A landscape with many peaks, sampled at points; each row gives a point and its height.
A climber steps from a point to the highest of its 2 nearest points, and stops where none of them is higher. Distance is the straight distance between rows; heights are no part of it.
z_884: [135 114  80  73 133 170 144 156 106 143 137 105 148 124 121 139 126 162
 116 123 124 134 130 120 155 150  55 124 114 166 139 133  77 139 123]  (h 510)
z_2: [165 175 121 156 108 104  96 127 160 114 134 125 113 110 129 130 161 133
 166  92 143 119 110 132  74 115 184 126 145 157 130 106 166 194 116]  (h 556)
z_559: [ 91 150 112 116 137  99 103  73 126 139 116  84 159 128 111 124 128  94
 103 105  84 172 107 127 132  47 179  47 127 112 114 167  90 151 141]  (h 440)
z_162: [ 99 150 107  85 147 179 143 119  95 172 144 124  83 121  67 132  95 139
 110 169 137  80 127  98 125 156  59 137  58 155 138 137  80  81 169]  (h 379)
z_369: [102 199 119 151 101 177 166  89 104  95 110  96 127  56 105 136 152 117
 158 119 121 141  83 146 114 113 103  87 108 120 134 144  94 182 197]  (h 333)
z_392: [120  70 179 126  82 166 147 154  36  79 176 138 161 105  94  61 137 134
 125 165 138  92 122  99 104 214 103 134 141 159 148 115 124  89 145]  (h 128)
z_591: [127 159 154 118 152 142 113 127 184 128 152 103  96 103 122 151 204  94
 194  91  99 141 100 152 159  95  95 155 139 151 101  77 137 140 136]  (h 311)
z_724: [125  83 132  62 191 118  96 144 126 169 163 142 137 170 139  89 123 151
  94 120 120 126 151 140 156 149 128 112 155 126 162 146 101  91 119]  (h 647)
z_229: [173 126 123 187  82  83 106 149 131 103 105 151 146 109 155 146  91 134
 119 104 171 134 164 106  76 107 147 160 144 101 136 132 141 155 122]  (h 297)
z_690: [147 113 143 127 194 146 124 130  92 150 106 176  89 157 114 196 152 154
 134 142 166  86 148  90 125 162 101 107  66 159 135 182 107  88 162]  (h 299)
z_431: [190 145 136 125 141 141 160 156  95 103 148 169  75 128 136 116 183 141
 166 145 166 116 114  97 159 150  90 155 130 178 134 107  82  86 122]  (h 159)
z_434: [130 116  74 133 136 142 122 166 127 175  88 141 142 138 130 217 107 189
  91 115 144 136 145 148 126 139 104 105  97 121 147 148  96 140 161]  (h 498)
z_108: [162 116 143 189  84 113  85 141 158  95 122 128 170 107 160 145  93 134
 123 122 120 168 114 120  99 130 180 161 173 190  87 105 184 114  51]  (h 625)
z_373: [138 125 147  77 159 144 105 149 136 116 179 106 122  94  82 144 207 108
 209 130 109 102 106 157 155 142  99 135 131 151 108  88 154 138 143]  (h 343)
z_540: [137  75 157  87 156 152 113 172 120  76 171  91 165 129 163 113 152 166
 155 165 178 121 156 122 137 172 145 140 137 144 125  93 173 130  81]  (h 216)
z_23: [129  73 127  94 168 120  81 114 166 138 152  77 156 136 124  97 130  88
 151 113  91 125 152 141 172 109 158 121 128 108 101 124 167 133  95]  (h 669)
z_866: [155 131 169 111 131  78 122 158 128 110 153 156  93 146 172 107 172 156
 134 107 164 128 138 139  98 172 147 145 168 134 138 128 146 108  70]  (h 413)
z_930: [135 154 152 105 126 131 135 140 144 131 159 153  73 126 163 114 175 159
 127 147 165 112 139 135 139 165 111 181 165 131 145 118 121 132 107]  (h 481)
z_325: [115 145  98 122  98 159 112 119  76 117 158 136 162  95 119 136 133 179
 144 136 129  99 109 126  87 145  97 140 132 141 140 146 124 146 157]  (h 412)
z_327: [116  69 134 109 100 144 146 127  39 125 158 123 170 114 102  92  91 149
 106 156 126  97 139  89  79 190  96 127 134 129 155 140 135  80 136]  (h 183)
z_16: [142 203 146 186 117 124 138 109 182 141  89  83 118 117 122 185 151 134
 122 103 101 169 108 130 129 129 154  72 132 150 157 149  81 183 153]  (h 571)
z_757: [144 136 138  96 204 141  85  92 158 135 178 133  93 168 139 142 137 144
 174 140 129 104 149 142 146 126 133 106 112 105 139 140 164 137 139]  (h 764)
z_914: [119 148 130 114 160 118 124 155 118 210 129 169 111 164 150 143  98 160
  58 156 112 137 131 126 167 141 117 121 137 131 174 118 106  90 153]  (h 395)
z_681: [ 87 108 143 122 125 119 124  72 101 122 117  51 176 113 104 116 150  84
 117 115  88 161 120 128 156 113 177  55 148 117 103 155 126 142 106]  (h 475)
z_173: [160 116 126 133 134 165 110  77 164 121 137 128  97 132 150 110  82 137
 119 156 131 103 151 130 164 112 134 140 121  68 159 118 120 105 185]  (h 503)
z_5: [135 122 137  79 194 154 108 111 103 136 145 107 104  91 106 143 204 114
 155 141 148  86 147 108 107 145  53 161  87 141 135 153  87  91 162]  (h 472)
z_928: [135 139 108 108 136 127 145 157  64 149 143 165 140 151 103  95 149 147
 141 129  66 115  60 129 137 166  92  85 149 165 143 152 126  90 137]  (h 489)
z_332: [144 131 118 169 129  70 103 169 104 141 113 186 162 192 127 126 108 120
 115 102  65 163 114 158  82 137 203  79 148 128 145 178 133 122 108]  (h 356)
z_482: [ 92 145  94 128 105  93 148 145 168 145  68 119 115 150 122 121 110 121
  85 122 122 125 115 142 125  91 110 167 147  78 123 149 116 133 128]  (h 70)
z_538: [147 127 108 116 123  99 119 155 172 163 122 107 125 144 154 137  98 151
  94 116 115 156 133 134 182 127 140 133 142 118 123 142 120 113  89]  (h 384)
z_654: [122 122  74 105 143 171 164 140 117 175  81 131 122 131 109 184 107 165
 102 125 123 137 118 112 140 140  66 122  74 151 130 134  85 152 148]  (h 468)
z_899: [114 117 139 130 122 190 186 147 168  96 138 142  89 135 127 107 140 127
 156 161 134 115 113 148 176 144  86 198 113 131 113  53 124 146 114]  (h 217)
z_917: [ 94  79 103 125 144 134  91 104  98 128 123 138 178 168 103 119 114 114
 140 110  96 120 140 136 112 106 171  95 119  96 126 174 139 158 126]  (h 618)
z_378: [134  86 133 104 136 100  98 124 193 107 160  85 116 129 103 125 184  87
 168  94 134 151 128 146 136 113 166 141 143 105  94 114 159 149  65]  (h 588)
z_351: [159  96 109 139 102 167 119 110 132 100 120 119 147 133 149 136  81 146
 147 136 150 106 151 132 159 137 133 135 109 103 132  99 144 149 147]  (h 546)
z_526: [177 117 121 175  72  66 103 158 174 109 119 130 114  93 131 137  89 104
 136  64 199 163 135 103  73 118 164 150 115 123 120 138 153 176  79]  (h 322)
z_403: [ 69 145 107 121 109 158 135  81  60 156 110  70 214  92 145 132 107 129
  96 145  66 177 124 123 129 103 157  41 134 166 112 172 147 109 111]  (h 501)
z_784: [127 113 108 136 136  96  99 137 138 157 122 127 172 172 153 130 102 131
  88 126  62 171 122 126 142 101 180 121 159 122 115 169 133 103  84]  (h 411)
z_401: [150 163  98 158 108 123 108 102 133 107 112 145 120 112 145 131 149 132
 140 127 146  97 122 124  74  90 149 165 132 105 169 151 106 131 184]  (h 330)
z_72: [ 97 122 131 171 109 118  88  64 154 110 129 123 146 137 151 105 104 108
 150 123  94 131 114 126 111  59 193 143 157  93 105 117 171 114 120]  (h 93)
z_150: [ 85 136 107 129  82 193 165 105 107  78 136  99 136  67 129  80 121 115
 155 147 126 108  71 134 138  95  94 170 121 117 112  66 122 122 170]  (h 332)
z_921: [114 123  77 151 123 111 125 149  96 178 102 138 197 139 118 205  94 178
  82 110 116 155 142 165  87 107 124  70 110 124 144 145 133 163 160]  (h 532)
z_939: [150 140 172 159 110  56 102 143 128 121 158 194 124 148 175 114  97 141
 113 102 177 169 165 117  90 135 200 157 168 114 162 144 128  90  83]  (h 252)
z_326: [141 162 111  92 187 157  78  82 139 166 117 121 102 118 107 176 148 147
 148 108  91 118 102 108 149  96 106  74 107 159 130 158 104 110 168]  (h 619)
z_179: [143  69 118 108 157  99  79 110 120 128 134 143 129 188 120 129 117 120
 143 101 140 122 148 128 118 118 177 115 136  95 142 157  99 157 103]  (h 579)
z_546: [ 70 157 109  91 148 115 104  91  85 151 148 128 174 117 118  89 121 117
 136 134  62 139 108 139 148  86 164  84 138 134 107 147 174 101 133]  (h 504)
z_275: [141 144 111 206  77  92 131 138 107 129  80 135 209  98 156 162  61 153
 123 117 103 166 146 113  55  88 138 118 141 159 106 124 158 132 139]  (h 648)
z_207: [ 93 148 103  94 126 167 201 114  76 148 129 114 112 105  48 115 149 104
 154 113  88 146  86 116 165 139  68  94  69 176  98 117  93 144 106]  (h 640)
z_300: [153 171 116 156  83  67 140 159 130 142  89 112 177 136 143 153 118 137
  87 128  82 181  95 132 139  93 139  74 160 157 114 156 111 128 109]  (h 405)
z_214: [150 139 143 135 170 120  99  76 158 142 143 166  54 137 145 131 130 106
 120 157 161 117 147 122 157  92 148 149 113  83 164 146  87  93 177]  (h 477)
z_867: [146  86 172 162  90 105 108 173 142  64 104 112 158  77 111 113 140 103
 155 100 141 142 109 117 108 122 157 128 176 169  85  87 141 165  79]  (h 310)
z_846: [198 151 113 147 130 115 154 179 101 138 112 180 105 134 149 157 141 160
 126 119 163 129 133 108 151 151  94 155 120 153 126 132  94 116 111]  (h 185)
z_649: [122  82 198 159  73 137 138 129 130  81 153 155 132  94 143  76 152 114
 115 169 157  95 154 108 134 142 133 158 172 105 132  84 150 106 138]  (h 289)
z_483: [ 55  87 149 105 129 144 139 111 112 132 146 115 174 149 137  93 111 115
 101 143  74 101 134 140 119 151 145 151 158 128 110 120 191  91  80]  (h 428)
z_50: [122 212 118 193  87  84 142 157 191 151  70 110 152 130 128 196 110 138
  81 136 108 199 119 156  88  89 122  77 123 146 115 162  96 158 161]  (h 500)
z_999: [ 91 204  98 168  77 136 189 125 133 113  57 101 137 114 129 141 105 121
 133 150  90 163  85 146 135  77 136  75  90 111 100 118 125 150 144]  (h 280)
z_190: [183 126 129 115 185 138 120 116 131 120 127 142  66 148 154 175 173 154
 137 136 198 102 174  85 132 138 104 143  95 140 122 157  98 106 132]  (h 285)
z_124: [144 156 111 116 163 113  67  98 192 154 132 139  73 154 125 155 143 129
 158  92  97 148 122 133 114  65 185 117 120 125 131 142 113 136 130]  (h 709)
z_98: [153 171 129 137 104 149 103 125 121 108 165 170 123 101 129 126 156 161
 177 128 154  88 124 129  92 143 140 146 150 162 139 113 153 157 148]  (h 484)
z_316: [144 120 116 156 113  94 140 174 108 111 102 169 158 178 136  87 104 131
 115 130  62 130 107 136 111 172 160 102 157 143 122 164 164  90  87]  (h 331)
z_590: [148 120 169 195 103  71 118 139 130 116 140 205 143 119 160 141  85 151
  97 124 166 146 197 112  55 122 184 158 155 100 175 138 131 127 136]  (h 272)
z_943: [175  87 119 139 108 112 117 160 122 134 134 132 153 162 186 137 102 159
 124 117 126 149 148 115 160 178 137 146 155 133 130 132 145 126  69]  (h 348)
z_496: [ 78 180 130  89 185 175 120 100 128 140 122 118  71  71  60 102  88  95
 138 127 114  96 138 147 111 135  53 151  50 135 135 137 154  65 196]  (h 316)
z_959: [ 96 186 123 140 133  79 121 108 144 138  90 123 127 151  86 154 152 115
 123 101  92 145  86 125 110  63 168  52 130 131 132 171  86 158 150]  (h 420)
z_321: [ 87 138 152 119 181 127  73 102 135 161 180 184 101 183 168 132 106 132
  99 144 116 131 159 160 140 122 195 136 148 121 160 154 109 141 139]  (h 662)
z_469: [155 151 177 146 111  66 126 147 135 150 158 206  87 164 163 125 136 141
 101 136 143 143 148 125 128 120 162 150 175 102 170 158 103  98 131]  (h 232)
z_629: [116 108 103 147  97  80 183 160 102 136  76 154 127 162 110 114 125 116
  96 114 139 121 123 123 114 123 103 149 140 106 142 136 110 135 118]  (h 61)
z_821: [186 145 123 168 134  87 126 149 143 156 137 189  88 157 175 171 110 161
  92 137 183 143 170 139 128 105 155 154 137 101 160 127  91 100 138]  (h 215)
z_799: [ 60 125  77  87 118 149 163 107  81 164 132 105 155 113 122  89  62 136
 104 142 108 116 122 116 138 103  98 107 100 120 119 127 145 101 129]  (h 661)
z_670: [131  67 214 116 157 110 110 115 147  86 192 158 116 139 138  86 158  93
 167 149 166 121 179 128 131 125 180 137 143  69 142 119 153 121 121]  (h 131)
z_363: [127 127 125 115 174 165 123 140 130 204 149 176 110 141 154 160 105 173
  51 162 162 135 175 122 157 171 102 123  96 156 172 123  88  97 195]  (h 367)
z_533: [160 130 101 114 141 177 161 134 132 153 142 148 106 138 176 158 129 157
  84 178 194 120 189 128 153 178  87 154  84 133 175 119  91 112 171]  (h 338)
z_227: [129 149 102 181 111  67 135 176  95 158  98 160 214 144 141 156  81 170
  85 117 106 153 151 155  53 100 145  96 144 150 133 143 140 136 147]  (h 576)
z_225: [104 111 142  90 137 143 153 151  95 188 166 160 132 171 132  92  86 138
  60 173  83 126 136 122 174 167 135 100 126 140 171 123 134  95 143]  (h 430)
z_80: [100 109 134 109 102 163 127  92 125 112 169 102 147  87 119  92 139 122
 148 144 131  78 120 109 113 121  99 173 141 110 125  87 119 106 167]  (h 291)
z_157: [133 150 108 127 148 112 123 150 125 178 101 162 117 158 141 153 140 146
 104 125 113 124  91 129 131 113 126 130 149 135 157 145  80 103 154]  (h 369)
z_693: [ 80 162  95 157 105  94 149 121 167 147  80 135 118 159 140 124  64 116
  88 151  87 146  98 134 124  54 141 127 117  70 118 126 116 103 151]  (h 77)
z_741: [117 114 106 100 189 184 123 123 124 152 137  95  91 102  89 142 149 118
 118 166 161  85 160 104 122 165  29 159  43 165 143 160  74  87 159]  (h 417)
z_472: [ 99 158 122 144  82 162 161 109 140  87 100  65 106  56 100 106 151  94
 153 121 105 151  71 152 143  86  97 157 100 103 105  79 105 146 168]  (h 365)
z_558: [186  97  99 115 129 108 100 120 178  96 127 103 111 141 176 153 125 126
 148 102 196 150 167 124 132 113 147 130 126  71 126 146 129 138  98]  (h 506)
z_945: [180 112 165  74 183  96 120 171 134  96 144 112  87 172 128 108 195 121
 176  99 146 131 146 133 144 181 114 105 146 127 107 123 144 101  75]  (h 459)
z_871: [ 73 110 115  60 162 163 191 149 114 165 142 121 116 145  93 107 141 132
 124 139  92 131 104 131 157 190  63 158 103 185 118 103 123 144  98]  (h 518)
z_444: [151 144 157 207  71 101 132 132 103 117  93  83 198 103 122 130 104  99
  98 103 106 181 118  94 126 129 167  74 153 173 122 148 138 173  83]  (h 612)
z_433: [ 94  63 190 122 152 107  88  96 134 121 174 142 110 146 143  66 109  94
 121 136 142 134 174 123 137 107 163 159 152  87 143 131 110 110 129]  (h 120)
z_499: [118 104 136 150 105 118 164 141  88 136 120 164 144 178 133  85 100 126
 101 136  72 107 100 137 172 145 151 105 143 122 120 125 168  95 119]  (h 300)
z_507: [117 102 154  83 166 128 120 144 118 133 187  87 152 128 103 106 184  83
 182 124  88 112 112 152 169 128 113 132 147 125 107  63 187  93 144]  (h 389)
z_517: [157 115 147  89 165  90 104 149 157  84 153  95  92 144 110 143 216 105
 188  89 165 156 137 148 118 143 145 119 147 135  80  88 146 145  66]  (h 522)
z_81: [108 171 120 161  76 111 131  94 188 112  92 102 140 125 135 113  92  96
 126 128  94 161 102 139 129  62 179 111 132  93  97 140 141 125 129]  (h 84)
z_873: [ 94 124 135 117 129 171 169 119 168 136 128 134  96 157 125  94 113 108
 115 157 124  95 123 143 181 133  88 155 102 100 119  76 173 136 142]  (h 200)
z_728: [149 162 129 100 197 137  84  94 169 156 130 140  60 119 132 161 192 132
 172  92 110 118 122 115 127  86 128 124 123 149 123 153 121 113 162]  (h 665)
z_94: [169 101 131 149 122 139 148 164  78 104 139 180 154 135 156 140 100 159
 117 148 174 121 178 132 134 204 124 133 134 124 149 118 160 140 131]  (h 397)
z_432: [ 83  88 166 141 112 106 125 115  80  87 110 136 178 129 134  95 139 112
 126 129  75 109 101 137  75 140 158 133 182 142 105 114 185  97  97]  (h 359)
z_797: [174 211 141 178 117 114 117 104 169 135 134  91 101 103 125 170 176 127
 163  97 127 146 108 126  94 128 160  79 137 157 145 136 122 219 130]  (h 617)
z_708: [ 65 139 124 141 173 132  51 113 135 184 164 203  99 181 139 154 104 158
 107 138 123 143 154 172  90 103 201 131 117 122 173 139  80 160 183]  (h 634)
z_662: [181 122 129 189  75 130 146 177 114  71 111 161 120 109 133 112 109 119
 147 133 178 108 125 107 146 118 120 180 142 129 115  70 127 154 110]  (h 773)
z_268: [141 112 104  62 192 149  91 104 120 149 150  94 117 113  87 115 149 104
 139 124 134 100 126 108 140 125  82 126 103 131 134 138 100 110 165]  (h 530)
z_398: [109 117 131 125  96 133 108 121 112  80 128 101 156  82  91 125 168 127
 175 106 153  97 111 143  84 124 137 102 141 139 116 120 172 197 129]  (h 585)
z_12: [113  73  91  62 156 135 123 144  86 171 147 105 158 136 113 104 103 137
  89 127 120 123 117 113 144 151  90 101 116 151 156 138  94 101 120]  (h 573)
z_151: [117 193 122 165  99  99 157 134 163 140  53  78 115 115 130 199 132 135
  83 118 140 172 103 113 114 101 112  78 119 112 146 164  47 176 173]  (h 533)
z_650: [161 154 102 137 125 153 161 141  99 133 152 163 105 126 122 117 153 131
 140 133 108 100  77  87 170 120  81 153 129 176 130 113  74  99 147]  (h 136)
z_324: [190  97 107 152 105 149 136 158 128  70 113 124 158 122 143 124 105 141
 159 134 173 116 141 116 168 163 109 152 114 118 111  79 126 168  88]  (h 620)
z_128: [ 44 170  74  92 127 156 185 126  79 166 145 148  61 116  57 108  68 130
 116 179 120  96 117 123 127 141  72 120  57 147 130 119 127  92 138]  (h 349)
z_744: [148 105 152 129 109  91 104 187 142  79 139 124 119 113 135 100 165 126
 146  80 130 129 121 134  88 142 147 150 186 139  99 116 167 141  56]  (h 355)
z_668: [130 157  96 137 108 161 134  86 104 101  97 115 124  78 102 126 150 113
 137 124 149  97  97 134  74 106  97 132 104 114 147 164  96 149 194]  (h 358)
z_602: [177 141 128 108 172 162 146 124 128 111 116 117  82 154 179 160 162 145
 100 175 246 127 205 115 144 159 101 146  65 121 142 149  81  94 154]  (h 307)
z_663: [101 181 153 155  78 150 165 105 158  99 105  78 141  72 101 122 166  94
 146 107  99 156  82 161 151 111 120 119 129 131  83 112 120 191 114]  (h 393)
z_471: [133 102 147 163  99 117  85 121 176 108 151 132 145 141 165 143 112 137
 126 130 140 139 169 135 130 140 203 177 154 135  98 122 205 121  43]  (h 527)
z_793: [ 98 117 102 120  85 157 205 153  86 104 112 136 149 121  73 102 132 117
 154 128 111 127  80 131 159 142  88 125  98 147 106  83 115 155 117]  (h 753)
z_685: [ 78 141  89 140  92 129 189 128  99 140  94 137 147 166 119 133  86 132
 125 143  83 120 104 150 155 134 127 113 118 117 102 110 180 131 115]  (h 273)
z_156: [177 168 109 137 142 131  99  91 209 140 120  95  69 118 142 176 153 143
 170  77 125 162 108 128 100 102 180  90 109 134 146 150 114 163 139]  (h 674)
z_204: [109  81 162 151 117 125 106  64 110  99 139 140 150 126 140  84  99 107
 149 149 116 106 152  99 117 108 174 149 145  86 130 103 141 106 132]  (h 107)
z_828: [152 148 137  85 187 182  98 106 176 109 155  95  86  82 121 136 181 103
 194 141 129  92 125 159 110 144  84 171  89 118 126 103 152 105 193]  (h 248)
z_420: [209 117 126 190 123  89 152 201  97  98 119 194 134 127 142 125  81 129
 120 118 200 135 168 113 122 181 133 137 123 112 128 113 154 140 117]  (h 465)
z_773: [ 97 123 100 141  98 116 152 123 115 141  94 106 211 134 153 137  95 136
  96 124  71 168 113 116 135 102 164  89 146 141  98 155 142 112 105]  (h 445)
z_147: [186 158 124 143  94  51 111 164 178 130 130 137  93 131 120 165 115 113
 130  51 192 180 102 122  85 113 147 128 133 119 134 173 136 154  69]  (h 342)
z_140: [119 117 148 116 141  96 139 139 111 130 129 171  95 154  90 117 178 115
 133 137 128  75 119 132 120 142 116 129 142  99 125 153 133 130 126]  (h 363)
z_457: [143  58 158 116 123 145 123 130 130 102 164 120 163 128 194  96  98 154
 136 167 163 110 176 106 149 172 112 147 147 125 146  91 152 103 108]  (h 262)
z_645: [117 106 116 145 102 161 162 154  77 155 155 171 159 153 125 140  93 163
 113 167 148  93 163 123 119 189 100 140 105 128 156 140 150 138 155]  (h 337)
z_383: [ 90  99 142 129 106 124  91  98 168 133 159 127 140 130 183 120 120 138
 103 144 121 128 161 141 119 138 179 189 175 100 124 131 162 117  86]  (h 470)
z_573: [149 114 144  95 186 160 129 129 151 123 164 121  96 154 124 129 143 130
 174 161 149  93 158 133 170 142  83 129 102 123 109 101 164 128 123]  (h 675)
z_631: [119  67 132 112 122 133 104 117  82  96 122 128 163 134 101 116 133 119
 149 116 138  93 123 128  94 139 152 102 132 109 107 136 172 172 119]  (h 712)
z_370: [121  83 138 120 108 159 198 150 112 147 173 154 113 179 147  76 118 127
  91 154 119 126 145 102 176 188 101 135 138 144 163 103 129 108 128]  (h 499)
z_358: [ 97 154 136 111 173 175 146 112 195 155  78 151  57 117 137 127 106 121
  81 149 132  95 142 135 141 142  97 183  89 111 152 132 129 106 169]  (h 606)
z_582: [ 71 166 109 115 154 152 168 109 154 186  86 149  70 132 103 110  78 111
  31 167 149 107 135 132 141 109  99 147  87 121 158 109 102  85 188]  (h 646)
z_862: [ 92  72 171  90 156 148  94 100 130 122 179 114 164 143 130 102 111 125
 130 160 113 102 165 144 126 164 144 131 142 104 134 124 166 125 110]  (h 490)
z_37: [ 80 131 131  77 171 111 118 105 109 160 168  93 155 117 104  85 143  84
 126 124  73 124 110 145 153 119 116 143 142 136 106  99 169  95 129]  (h 444)
z_85: [ 69 116 108 100 144 138 125 107 138 177 117 137 122 145 119  93  61 111
  53 140 128 118 146 127 167 107 131 138 120 100 167 120  91 102 164]  (h 694)
z_334: [142 147 112 138 106 132 160 140 159 141  64  84 121 117 116 163 133 129
 101 105 142 156 107 114 143 125  97 123 125 114 124 140  68 187 120]  (h 495)
z_578: [126 137 113  87 205 131  79 107 139 182 148 143 116 163 135 129 115 139
 107 134 100 119 145 142 154 119 153 120 130 128 135 155 134 117 127]  (h 704)
z_197: [107 165 127  90 125 188 126  91 113 102 149  65 135  63  91 137 157 114
 173 122 112 131  92 156 135 133  89 111 100 130 107 121 120 158 169]  (h 309)
z_644: [ 86  85 126 117  78 157 138  91  40 112 155 102 173  74 105  96 115 135
 133 150 135  94 113  85 101 118 100 137 135 144 118 118 132  83 144]  (h 237)
z_266: [159  50 149 123 119 130 114 126 101 103 118 105 201 145 178 126  74 158
 119 138 117 132 163  90 148 160 139 143 156 140 129 119 144 101 100]  (h 306)
z_825: [114 121 170 149  81 153 154 151 161  86 129 143 112 115 144 103 144 133
 133 161 160 106 140 149 159 149 134 202 154 105 130  70 160 139 122]  (h 244)
z_552: [ 67 150  91  85 143 139 115  91  66 157 152  82 163  82 117 113  79 137
 124 150  94 161 115 125 136  83 125  41 105 138 117 152 132 117 135]  (h 572)
z_66: [169 150 123 102 177 187 103 110 170 102 135  94  86  80 135 164 186 125
 199 114 146 138 115 121 133 135  81 145  96 140 122 119 101 135 158]  (h 266)
z_957: [158 169 105 179 111 150 141 108 148 117  85 143 106 121 152 148 100 151
 120 131 140 111 117 159 109 113 113 169 111  80 154 134 118 123 200]  (h 308)
z_609: [156 150 117 150  99  50  99 147 197 156 124 151 110 162 130 173 134 120
 126  81 125 185 111 147 100  88 187 127 144 130 135 177 115 142  77]  (h 357)
z_735: [ 74 190  83 139  94 146 175 121 152 132  79 108 154 128 129 128 104 116
 107 164  68 143 107 167 127  94 121 120 116 120  73 130 169 136 117]  (h 265)
z_38: [128 142 118 146 117 150 173 103 136 147  96  56 137 138 101 120 131  75
 110 114  82 165 109 137 205 123 111  65 111 135  93 137 107 175 111]  (h 677)
z_881: [133 104 151 107 173 141 150 147  88 152 121 177  92 171  83 152 142 133
 109 155 136  79 148 126 135 183  97 111  94 123 147 163 126 107 142]  (h 328)
z_136: [101 111 152 152  63  84 126 130 103  87  88 103 171  82 100 109 142  93
 131 101 128 136  99 104  64  98 149 118 186 130  87 121 145 146  91]  (h 267)
z_953: [158 177 145 125 152 138 119 120 170 113 118 114  75  85 140 157 204 134
 186  89 142 160 111 125 153 122  92 165 120 159  91 125  91 149  93]  (h 286)
z_984: [171 102 170 186  96 121 144 209  98  71 125 182 129  95 155  87 111 108
 114 140 200 121 150 103 131 190 144 167 145 126 130  73 142 141  88]  (h 574)
z_141: [101 111 183  81 167 139 107 133 149 138 193 135 117 150 130  99 157 143
 141 167 149 105 160 143 164 178 118 131 131 137 128 108 182 139 101]  (h 570)
z_520: [147  62 190 106 161 102  98 148 129  78 186  94 150 145 119  87 184 104
 185 133 165 101 156 136 119 134 150 129 156  95 118  89 160 107 128]  (h 151)
z_258: [186 127 127 201 109  86  88 146 115 123 110 110 193  91 144 147  81 118
 119  74 117 179 128  93  74 114 176  79 164 166 121 144 148 170  95]  (h 702)
z_453: [112  83 151  99 130  92  79 108 172 116 191 113 111 146 157 118 151 122
 141 108 148 155 156 144 108 115 188 169 159 101 117 129 138 117  71]  (h 524)
z_277: [133 108 153 149 103 137 135 110  92 117 123  65 193 108 124 130 135 105
 118 104  97 149 114 112 145 163 164  65 164 170 121 153 132 168  93]  (h 536)
z_908: [159 124 128 117 127 138 125 133 195  82  96  91  98 123 149 158 148 110
 160 111 191 127 139 134 140 137 104 148 103 110  95 112 138 162  97]  (h 462)
z_328: [ 96 151 116 158 151 111 106 123 130 173 123 212 131 165 135 181 100 166
  97 125 116 116 136 161 100  97 170 120 115 107 165 142 125 136 174]  (h 607)
z_278: [174  78 125  99 153  61  80 135 135 109 147 123 113 178 168 144 115 132
 140  74 184 170 177 123 112 114 191 130 145  91 143 159 112 141  78]  (h 544)
z_524: [144  90 125 101 129 154 142 110 165 119 118  52 151 125 118 111 146  84
 141 115  98 152 128 129 197 123 123 103 133 113  98 115 138 147 102]  (h 774)
z_570: [ 73 105 125 126  81 105 170 119  61 101  80 100 173  99 135  83 130  99
 138 124  91 128  89 119  82  89 131 124 161 137  94 109 162  99  94]  (h 298)
z_853: [150 123 180 137 152  88 144 123 135 109 148 179  68 133 125 117 198  89
 153 128 173  93 135 110 125 136 118 156 151  97 146 134 116 105 127]  (h 407)
z_290: [124 115 107 129  80 182 153 135  89 113 154 156 164  97 121 122 118 169
 132 181 162 102 147 120 115 178  80 181 106 134 150 116 108 145 145]  (h 345)
z_996: [ 73 184  86  90 167 153 163 106  93 167 144 124  61  96  53  78  66 101
 109 139 124  91 128 133 129 100  74 118  52 154 129 115 144  56 179]  (h 329)
z_845: [154  60 172  99 147 142 105 153 134  71 165  73 171 130 116 118 163 144
 201 135 124 110 131 142 143 150 153 111 150 141  98  97 198 133  90]  (h 181)
z_340: [191 159 102 162 162  97 119 155 140 145  84 169  91 143 151 209 142 177
 119 106 178 132 140 124 114 116 120 130  99 137 148 144  91 113 146]  (h 203)
z_816: [123 135 124 199  71 114  97  95 163 113  91 112 201  98 164 162  67 149
 118 117 106 173 138 127  58 111 165 145 165 164 106 115 168 140  83]  (h 763)
z_913: [ 95 101 101 103 107 165 202 165  78 137 159 137 132 169 100 104 107 132
 129 142 109 124 115 123 145 187  75 141 112 145 137 109 121 126 110]  (h 608)
z_905: [140 163 133 154 109 146 122 153 129  95 124 123 138 101 116 140 176 125
 173 101 128 117 115 161 112 132 143 132 137 164 105 118 155 228  98]  (h 508)
z_971: [110  78 130 122 131  92 141 141  91 140 111 158 136 173 125 101 102 117
  86 138 123 116 130 117 124 105 142 141 144  81 154 158  94  99 135]  (h 51)
z_59: [148 145 145 152 101 155 138 133 193  76  93  67 109  88 108 146 174 109
 160 101 150 153 103 155 141 137 116 150 124 117  99 106 104 202 108]  (h 423)
z_599: [101 124  81 119 105 147 142  98 131 171  98 106 139 133 159 118  54 143
  96 123 120 125 113 106 161  93 117 133 129 105 137 127 107 106 164]  (h 775)
z_688: [116 171 156 115 146 157 147 111 179 149 124 159  48 115 165 135 155 137
 112 165 171 101 152 131 148 143  78 198 118 139 141 112 115 105 141]  (h 552)
z_184: [112 164 121  84 201 151 102  87 147 171  98  96  90  93  82 136 149 107
 149 113 104 102 116 114 136 117  62 113  82 154 127 141 100  86 184]  (h 575)
z_49: [127 180  84 159  93 141 171 133 130 123  64 123 140 122 130 170  88 136
 108 141 125 144  98 159 100  93 113 121  99  92 129 139 122 156 181]  (h 295)
z_781: [148 165 124 135 125  94 113 122 127 154  93 138 104 135 118 168 154 138
 148 104 118 120  92 114 104  98 114  92 137 142 123 153  88 150 144]  (h 394)
z_342: [153 162 113 176  93  47 122 155 141 121 103 145 144 167 109 134 109 106
 111 100  84 167  96 132  89  86 182  91 141 138 117 167 134 141 112]  (h 377)
z_143: [170 105 206 124 120 123 145 139 122  81 179 155  90 118 134  83 194 106
 127 155 172 101 150 126 151 144 124 148 148 110 130 101 128  93 151]  (h 352)
z_733: [119 136 123  92 135 130 170 153  72 150 106 115 130 130  80 122 157 113
 136 107  64 131  48 125 162 126  81  85 124 164 107 135  95 128 121]  (h 568)

Call two points neighbours if one is among the 2 nearest of the other. Go from one point of each pair to the other, from neighbour to neighbour, staying as high as possible. Name the lowest point that can't be avoided.
z_552 / z_258: z_866
z_816 / z_757: z_654
z_631 / z_124: z_905
z_797 / z_662: z_645
z_668 / z_631: z_197
z_816 / z_258: z_275

Where does a climber stop that starts at each point below?
z_996: z_124
z_392: z_631
z_136: z_599
z_327: z_631
